Points on a hilly landscape, in no order, each with its height.
From any point a ball takes the steepest step (drop divided by distance) to one of its 4 nearest points. It stops when none of these is lower. Distance is the straight distance between rows; heights are no part of it.
basor height 257: [  7 -19  13   8 -10  68  10 -28  22]
par height 358: [-34  20  36 -16 -60  -5 -11 -51 -39]
tirek height 267: [ 14 -10   9   9 -15  72  -5 -42   5]
kan height 293: [-24  13   9 -20 -53  -9 -11 -42 -30]
Bime height 395: [-37  25  57  -1 -63  -2 -15 -64 -40]
Rala height 315: [  0   3   0 -17  39 -14   9  36  17]
movu height 439: [-22  -5 -14  10 -45 -83  -8  -6 -31]
bokil height 143: [ -8 -18   5  -7   8  -4  10   0  25]
tok height 554: [ 21   9 -28 -23  60   1  10  45  21]
pof height 245: [  0 -23   9   8  11  50   9  -5  34]
tena height 176: [-12 -16  -4  -6 -29 -32  -4 -23   3]
Supa height 490: [-13  -3  -1 -15 -37  17  -8 -29   0]
muz height 353: [-13  -7 -12   4 -46 -74  -7 -13 -22]
Tuzu height 276: [  8   1  13   6 -22  73  -7 -50 -18]
gol height 296: [  1  21  41  11 -31  74  -8 -58 -28]
guma height 646: [-11  25 -14  28  -3 -87 -16  86 -39]
fafi height 282: [ 14  -9  10 -11  48  50  16  24  39]
legaf height 456: [ 24   6 -26 -33  72  34  10  52  33]
meteg height 379: [ 20   3 -13 -29  69  44  13  45  33]
fuda height 359: [-15  -2  -1  -5 -40  -3  -5 -35  -2]
tipuf height 337: [ 40  -3  11  22  19 109   1 -73   6]
Vileb height 138: [  8  13 -30   6  32 -57  -4  66 -17]
futu height 253: [  7 -18  18  -1  24  62  12   3  34]
dib height 550: [-15  23  56  10 -45  47  -9 -67 -30]
sog height 247: [ -7 -17   5 -10 -15  19   9 -17  18]
fefun height 535: [-29  24  57   8 -64  21  -8 -74 -33]
nabe height 233: [ -8 -17   7  -1 -10  33   4 -15  27]
baf height 219: [-20   3  -1 -10 -50 -24  -5 -34 -18]
pep height 62: [  4  19 -39  22  22 -71 -10  87 -25]
meve height 196: [ -8 -23   6  -6  -2  13   5  -3  26]
fug height 270: [  8  -5   4   2 -19  56  -3 -32   8]
padim height 94: [-22  16   4 -21 -59 -43 -14 -39 -35]
rap height 451: [ -5   6   1  20  12 -74  -1  43 -21]
Siru height 214: [ -9 -12   1  -1  21 -31  11  19  16]
medig height 381: [ 34 -14   3  27  23 111   4 -55  19]
Roza height 472: [-37  20  67  10 -68  18 -13 -79 -37]
fote height 306: [ -9  -1 -13  -4 -52 -65 -13 -27 -30]
Dogu height 301: [ -5  11  25   1 -34  53  -8 -51 -15]
zolo height 283: [ 15  12  22  20 -13  89  -8 -65 -21]
Bogas height 249: [ -3   2   0   2  23 -51   5  31  -4]
goz height 431: [-10  -8   0  -5 -36  29  -4 -35   3]
baded height 284: [  6   0  10 -25  45  18  16  29  31]
Dep height 137: [ 23  10 -54  13  50 -44  -7  81  -7]
tepa height 160: [ -6  -7  -6   4   8 -41  10  10   9]
fazu height 70: [ -5  16 -12  22   0 -80 -16  69 -34]
Lufed height 357: [ -5   3   8  -3 -34  40 -11 -40  -6]
zoku height 246: [ 10   9 -12  -7  49 -26  10  45   6]
Dapuv height 309: [  9 -17  22   6  43  79  19   6  34]
kabub height 218: [-11 -13   1   0 -21   0   0 -20  11]
Giso height 405: [-16  11  19 -12 -42  39 -10 -48 -21]
kuv height 366: [ 28 -22   8  25  26  99  11 -38  28]
kabob height 225: [ -9  -7   2   4  -7 -59   7  13  -1]
zozok height 129: [ 17  15 -50  13  36 -50  -9  82 -11]
bapa height 65: [ 34  -6 -59 -18  75  -2  13  61  29]
zet height 252: [ -6  -6   7  -9  27 -26  12  23  11]
visu height 553: [-23  22  39  -2 -50  27 -12 -56 -30]
pomo height 30: [ -8 -17   0  -4  -6 -22   4  -9  17]
zik height 497: [ -7  -9  -6  21 -32 -89 -13  20 -24]
bebov height 784: [-10  -5  -2  31 -19 -94  -9  43 -25]
kefus height 374: [ 32  -4 -54 -24  76   7  13  60  41]
digob height 186: [  9   9 -16  -3  39 -42   7  47  -3]
mot height 234: [ -4 -14  10   1  17  29   4   3  42]
Guvot height 281: [ 27   8 -40  -9  56 -26   4  63   7]
gaba height 361: [-21  22  24 -15 -55   1 -10 -46 -27]
foga height 33: [ 29  -1 -59 -13  62 -18   4  65  19]
Nud height 571: [ 25   5 -40 -30  73  17  13  49  32]
Ler height 297: [ 30   2  16  18   3  96  -6 -70  -2]
Dof height 486: [ 39 -14 -62  -6  78  -5  10  73  44]
Dobip height 215: [  0  -4   0   0  11 -55  11  24   3]
Tivam height 241: [-15 -11  -4  -6 -41 -43  -2 -24 -11]
surar height 910: [ -20   14   -1   30  -28 -107  -16   66  -39]
neku height 248: [ -3   0  -5   5  15 -63   8  29   2]
rakog height 302: [ -7  -9  -1  13 -15 -72  -3  14  -9]
dap height 232: [  4  -7   8 -15  30   6  12  21  28]
bik height 275: [ 14 -26   7  18  13  77   8 -26  25]
tiga height 518: [-11   6   8 -16 -44  19  -8 -45 -23]

Where does a ball stop that starts at each point below?
guma: pep
zik: tepa
dap: pomo
Dof: foga
bik: pomo
Nud: foga
Bime: padim
Lufed: pomo
